Each row is a point on a tangle of strands that fork, close into loops and nearly touch. The rows are in no order.
Two points are linked if the straight distance between their rows is under 101. Some points are linked to none.
J_314: [ 16  15  29   6   5  12  60  -6  15  58  13 100 -35 -52  17  10  26  18
   2  -6  19]
J_554: [ 31  -8 -56 -37  -3  28  44  12 -22  -6 -46 -16  19  14 -18 -46   4  10
 -11   3  24]
J_735: [-52   1  39  17   2 -10 -22  30  21  -7  20   5 -24 -18 -34  -3 -44 -33
 -45  12  -6]
J_382: [ 30  41 -11 -14  25   6  80 -13 -25  56 -30   9  17 -66  -8 -10  32   8
  10   8  17]
J_345: [ 15  43 -10  11  -3  -1  26  -8   0  15  13  -7  75 -29  33 -50 -13  10
   2 -42 -48]
J_603: [-33  40 -42 -30 -35 -27 -24  -6  33 -51  72  -7  65  19  18 -20 -26 -22
 -32   3  -9]
J_135: [  4  -2 -48 -12  -7   1  47  30  10  37 -20  63  41 -31  13 -22   7   9
 -21  10  27]
J_743: [ -2 -10 -23 -12   1   1 -11  37  10   1 -31  -6 -61   9 -53  41  35 -17
 -13  55  43]
J_990: [ -3  -4  34   6  26   5  23  -5   0  67   0 -14   8 -37   2  10   1   2
  35 -44 -31]
J_898: [-30 -26  59  25   5   6 -37   9  -7 -17 -20  12 -25   4 -32 -22 -60   2
 -39  11 -27]
J_972: [  -2   21   18   18  -20   -2  -23  -33   -9 -113   34   36   41   86
    1  -66  -58   29    3    0   12]
J_370: [-45 -13 -17  12 -44 -13  -8  24   0 -33  22  34 -15 -14  41 -36 -48 -38
 -40  -4  -2]
J_430: [ 10  -9  -9  -4 -16  23 -61  27  24 -50  41 -34 -24   9  20 -27   1   3
  -8  -1  18]
J_400: [  0 -43  53   3   4   1 -52 -27 -18 -10 -12 -33  -5  26   9 -12 -23  18
  54 -56 -77]
J_101: [-11 -36 -15   3   4  23 -38  27  -2  22 -21 -17 -71  30 -58  56  31  22
 -41  44  28]
J_320: [ 58  43 -23   5 -19  29 -12 -20   6 -60  17 -15  73  66   0 -55   1  37
 -40 -16 -18]
J_883: [ 25 -11   1  -5  -7   1  64  -9  12  68  -1  64 -19 -51  45  -4  30  16
  17 -20  -3]
J_228: [-25  51 -55 -58 -31  -6  -6 -18  42 -17  68  -7  64   5  -3 -13  -8  -3
 -46  15  15]
J_46: [-16 -43  18   6   5  -6  27 -15   1 105 -26  36 -22  -8  -3  64  19  20
  25 -35 -39]
J_104: [-27  -4 -57 -71 -20 -54  -6  -2  57 -27  34 -27  22  11   8  11  39  -6
   5  17  24]
J_361: [ -7 -49   3  24  10  14  13  28  12  66 -53  41 -33  12 -34  34  -3  21
 -22  -7 -26]
J_93: [-64 -12  44  54  -3  23   0  -5 -38  14  13 -23 -47  -8  17  10 -53 -39
 -29 -23 -48]
J_407: [ -2   5  13  19  20  22  23  14  13  38  23  -3  12 -44  10 -13  -8   4
   2 -19  15]
J_463: [-45 -23  38  55   5  24 -19  -5   1  40  22 -24 -39 -12  11  19 -32   0
 -29 -18 -36]
J_984: [  2 -46   7  32  11   5  25 -16   3  95 -41  30 -33  13 -21  75  11  42
 -13  -3 -41]
J_67: [ 28  24   3 -19  17  26  62 -16   3  24  36  48   2 -50  21   8  37  12
  -8  16  75]
J_75: [ 31  -7 -15  -1  14  -7  37 -24 -40  75 -91  -3 -48 -18 -21  43  39  -7
  18  13 -36]
J_433: [ 36 -11   3   4  27  42 -20   7 -48 -44 -65 -44  -9  38 -47 -24  -1  32
  13  29  25]
J_315: [  9  -5 -19 -10 -10 -31 -56  32  35 -26   4 -22  -3 -11  13  22  22 -14
  -5  55  29]
J_218: [  6 -25  19  18  -3  32 -32  20   6 -36  16 -24  -9  16  11 -42 -23  15
   3 -23  -8]
J_983: [ 28   9 -15 -14  14  19 -37  31 -18 -55 -22 -53  -5  24 -38 -13  13  -2
 -10  42  43]
J_241: [ -5   7 -17 -39  -1 -48 -51  23  31 -79  10 -32  46  32 -22 -12   5  -2
   1  26  20]
J_781: [ 30  20 -22 -42  17 -28  26  -6 -25  37 -24 -29  76  -5   2  12  31 -19
  75 -39 -23]
J_794: [ 26  -4  -2 -19  17 -34  23 -57 -39  91 -62  11 -35 -17  -4  91  52 -11
  37  10 -35]
J_880: [ 46  -9  20  -6  37  38 -15 -11 -49 -12 -58 -69 -14  28 -48 -11  15  32
  19   3 -23]
J_362: [ -9 -29 -36  -5 -36  -7 -15  30  28 -25   4  33   8 -12  32 -38 -27  -7
 -34  -1   4]
J_168: [-27  -7  20  46 -13  16 -52   9 -32 -87  26 -15  -7  32  38 -28 -54 -28
  -6  -3 -14]
J_297: [ 33 -24  37  -3  17  33 -60   8 -23 -56 -30 -17 -17  38 -30 -25 -17  56
  11  40  21]
J_85: [ 35 -49   9  14  11  46 -56   6 -19   4 -34 -45 -23  14  19  -3  12  43
  24 -10 -26]
J_492: [  8  28  53  51  -9  -2   7 -48 -25 -92  15  27  20  84   7 -68 -46  37
  33 -24 -13]
J_622: [-65  19  -9  29 -35 -20  16  21 -10 -10  37  32 -19 -39  42  -7 -41 -61
 -29   6   4]
J_905: [ 22  19 -29  41  31  23  47 -25 -49  33 -40 -18 -18 -33  -4  36  28 -29
  16  31  65]
J_599: [ 26  13 -13   3  18  26  36  11   8  32  12   3  -3 -39   8   9  21  -3
  -2  21  63]
J_632: [ 29  -2 -40 -17  26  11  48  -3 -33  31 -47 -42  37  -1   5   7  27  -5
  56 -31  14]
J_529: [ 39  -9 -20 -13   8   0  44   3 -30  44 -84  -1 -17 -24 -12 -13  24  -4
   6   9 -20]
J_733: [ -4  15  -5  26 -10  15  -6  13   6 -39  31  -9  37  10  22 -54 -39  -4
 -15 -38 -14]
J_120: [-52   5 -34 -68 -28 -79  -1 -21  59 -46  33 -41  27  13  19  -7  22  -4
   8  -1 -17]
J_145: [ -1 -44  23 -14  20  -8   3 -10  -3  72 -29 -22  -8  -5 -14  26  10   6
  34 -37 -43]
J_768: [-42 -18  26  26  10  22  11  21  29  62  23  32 -39 -12 -37  37 -10   0
 -22  -3  22]
J_19: [ 24  15 -68 -32 -25  35   8 -12  12   6  22  -5  54   9  32 -35  -7  17
 -38  11   7]
J_273: [ 29 -12 -33 -16   8  21  33  22 -22  11 -60  -7 -29  -7 -37 -16  12   0
 -14  26  24]
J_933: [-60  24 -20 -27 -44 -47 -19  -4   4 -86  58 -10  21  21  25 -29 -39 -41
 -17   4 -14]
J_970: [ -3  -4  22  30  20  29  32 -10  15  71   9  53 -49 -12 -32  71  25  18
 -22  26  42]
J_946: [  8 -41  23 -53   7 -29 -35  -7 -25  51 -40 -26   6   7 -26  37   6  -5
  54 -34 -60]
J_343: [-55  10  12 -10 -17 -52 -26  27  40 -31  40   2 -14 -23  -8   2 -11 -51
 -18  11   9]
J_311: [ 23  25  25  -8  36   0  66 -25 -25  83 -41  19 -17 -61 -12  31  39   5
  24   5  -1]
J_881: [-17  -1  28  22  -3 -12  -8 -12 -23  -3   9 -27  24  -9  49 -22 -33 -27
  44 -71 -75]
J_965: [ -9  22 -29  16 -21   3 -27  10  21 -71  49  -3  64  40  19 -37 -34  -8
 -23 -13   5]
J_547: [  8  16 -41  -5  -4 -27   9  23   7  10 -32  20 -67  -1 -38  66  51 -35
 -12  80  46]
J_589: [ 41  25 -64 -37 -28  29 -28 -12   3 -48  16 -26  57  46   5 -33   5  23
 -40  26  10]
J_336: [ 22 -33 -33  -9 -27  -1  -5  30  27  10 -14  32 -25 -12  27 -20   3  -2
 -28  17  18]
J_780: [-59  13  15  30 -21 -24  10  22  24  21  31  72 -25 -46  17  15 -23 -38
 -28  12  16]
J_817: [-14 -21  57  57  -2  32 -68 -19 -30 -71   7 -14 -23  39  27 -23 -52  23
   9  -6 -31]
J_611: [-45 -16  24  50 -12  -1 -79  24  -2 -62  29 -19 -17  13  16   9 -47 -34
 -14  12  -8]
J_571: [-33  -5  52  37  16   8   0 -30  -4  63  22 -28 -23 -30  11  21 -23  -2
  11 -45 -52]
J_837: [ 20  16  -5 -41   0 -36   5  -5  -3  31   7 -22  56 -11  22 -14  13 -11
  62 -60 -49]
J_229: [ 19  26  34  26  -3  -3   3 -21 -15 -47  10 -18  64  45   4 -51 -15   8
  29 -80 -63]
J_330: [ -1   6 -47 -48  -9 -38  -4   5  39 -15  38 -30   3  -2  16  43  64 -15
  26  35  72]
J_579: [ 18  28  -9 -38  -3  -5  64 -12   6   3  34  98   1 -40   7  34  53   1
 -15  36  88]
J_546: [ 20   5 -23 -31 -13 -11  56 -14  -1  60 -10  30  29 -55  47 -28  20  15
  24 -32 -18]
J_30: [  1 -12  21  26   0   3 -49   9  -9 -86   0  14  37  55  -7 -43 -56  23
   7   6  14]
J_786: [  7 -30  58   8  27  24 -41  -4 -17 -27 -38 -14  -8  24 -43 -24 -39  41
  -8  19 -16]
J_981: [  3  10  57  55   8   8  -9 -26 -34 -68   7  -7  22  59   6 -47 -41   5
  27 -55 -50]
J_202: [  7   5  -8  10  12  23  16  -5   5  56   7  27 -81  14 -50  94  44   8
 -26  52  49]
J_197: [ 25 -12   6  18  27  40   4   1 -11  51 -25 -44 -38  -9 -26  27  17  15
  -3   9   5]
J_533: [ 20 -20  25  -3  36  30 -15 -20 -34  41 -38 -76 -33  15 -43  22  18  30
   5  -9 -35]
J_442: [ 16  39 -47  12   1 -18  34 -18 -19   3 -29  37 -54 -28 -13  50  42 -39
  -8  76  70]
J_982: [ 21 -16  18 -43   2 -34 -23  -6 -15   7 -31 -16  39   5   3 -11  -5  -3
  60 -48 -55]
J_187: [-53 -33  27  39  -4  20 -54   6  17  16  41 -24 -59   6 -13  35 -24   5
 -46   3 -12]
J_578: [ 23   8  33  18  32  20  52 -28  -7  86 -27  43 -42 -34  -9  58  39  21
  -8  18  12]
J_99: [ 27  27 -27 -32   7   6  -6  31  16 -34  13 -39  20   4 -35 -23  12 -13
 -22  29  40]
J_181: [ 46 -21 -36 -40   6  17  18  -5 -35 -21 -59 -32  36  32  -3 -46   1  28
  26 -23  -8]
J_301: [ 13  11 -11  -6 -10 -33 -22  29  47   9  16  20 -18 -37   9  30  28 -24
 -16  48  37]
J_893: [  0  23 -57 -47 -23  -6   9  -1  37   3  57  12  39 -13  17 -18   4  -5
 -35  20  45]
J_994: [-36  -2  34  58  -1  21  10  -9 -49 -11  10 -31 -11  -7  49 -12 -48 -42
  15 -46 -62]
J_866: [-23  27  32  17  -5  -4  38  14  22  42  30  75 -22 -68   5   0  -1  -7
 -24   8  21]
J_435: [-14 -23   9  -3  -1 -25 -65  35  17 -69   0  -6  26  35 -24  -9 -28   3
  -6  27  16]
J_34: [ 43  30  10  25 -16  15  -1 -31  -5 -65  13  -1  61  68   8 -67 -10  41
  -6 -50 -37]
J_918: [-32   7  14 -24 -12 -69  14   2  70   1  47  61 -44 -14  20  60  44 -28
  22  15  27]
J_730: [-26 -16  54  12  -8 -15 -26 -33 -46 -31  -5 -27  -6  27  30 -20 -45 -17
  56 -68 -85]
J_681: [-26  21 -10 -25 -11 -68  -7  22  57  -7  33  22  16 -39   7  19  15 -28
 -12  30  22]
J_542: [-22  39 -15  42 -13  17  20   5  -3  -6  49   0  61 -18  45 -42 -36 -15
  -7 -40 -19]
J_731: [ -6 -28  72  49   9  21 -67 -41 -34 -36  -1 -32 -12  44   8  -9 -37  44
  28 -33 -68]
J_737: [  1 -20 -12  16   1   4  36  44  14  57 -37  65  -4 -17 -11  20   4   0
  -7   2  19]
J_830: [ 26   8 -31  22  35  26  60 -19 -41  39 -40 -41  18 -17  -2  25  23 -14
  40  -3  43]
J_207: [ -44   -4    7  -43  -15  -66  -47   -3   30 -113   28  -20   37   50
   -9  -17   -6    3   26   10   -2]
J_831: [ 24  38 -12  37  31  18  54 -32 -39  19 -35  32 -37 -42 -12  55  34 -29
  -4  53  75]
J_649: [-10  28  13 -31  -5 -38  37   4  46   0  50 106 -25 -29   4  53  49 -13
   1  21  58]
J_518: [ 47 -10  -1 -23  17   0  -3  -7 -19  -5 -47 -40  45  19   1 -30   1  19
  43 -36 -44]
J_901: [ 25  52 -16  -5  20  23  21  25   8 -12  19 -29  53  -2 -26 -39   0  -1
 -22  -1  20]
J_814: [ 33   8 -60 -38 -12  24  45 -27  -5  36  -9  -9  52 -15  37 -41  13  28
  -3 -19 -14]
J_201: [-68  -1 -24 -50 -42 -74 -17 -13  36 -70  44 -24   7   3  29 -13  -8 -36
  -9   0 -23]
J_587: [-33 -18  15  10   2 -10 -17  25  46  36  29  28 -56  -2 -34  58  12 -11
 -28  31  26]
J_832: [-10 -53  10 -12  -5  34 -65  32   6 -15  -9 -18 -69  22 -31  10  13  25
 -18  25  17]

A piece is all that can be reached along the links. How many separate loops has the piece of each point below (a circle has one, a figure eight two, a Y none), and how many tips (points with one link)?
J_866 -> loops 0, tips 5
J_837 -> loops 0, tips 6
J_343 -> loops 0, tips 3
J_970 -> loops 0, tips 3

A fork is a point with three links, a tip a point with one. Leave the first point through the second and follow the links. Name the first fork or tip that comes.
J_229; J_981 -> J_207
J_972; J_492 -> J_19
J_315; J_301 -> J_433
J_982; J_518 -> J_794
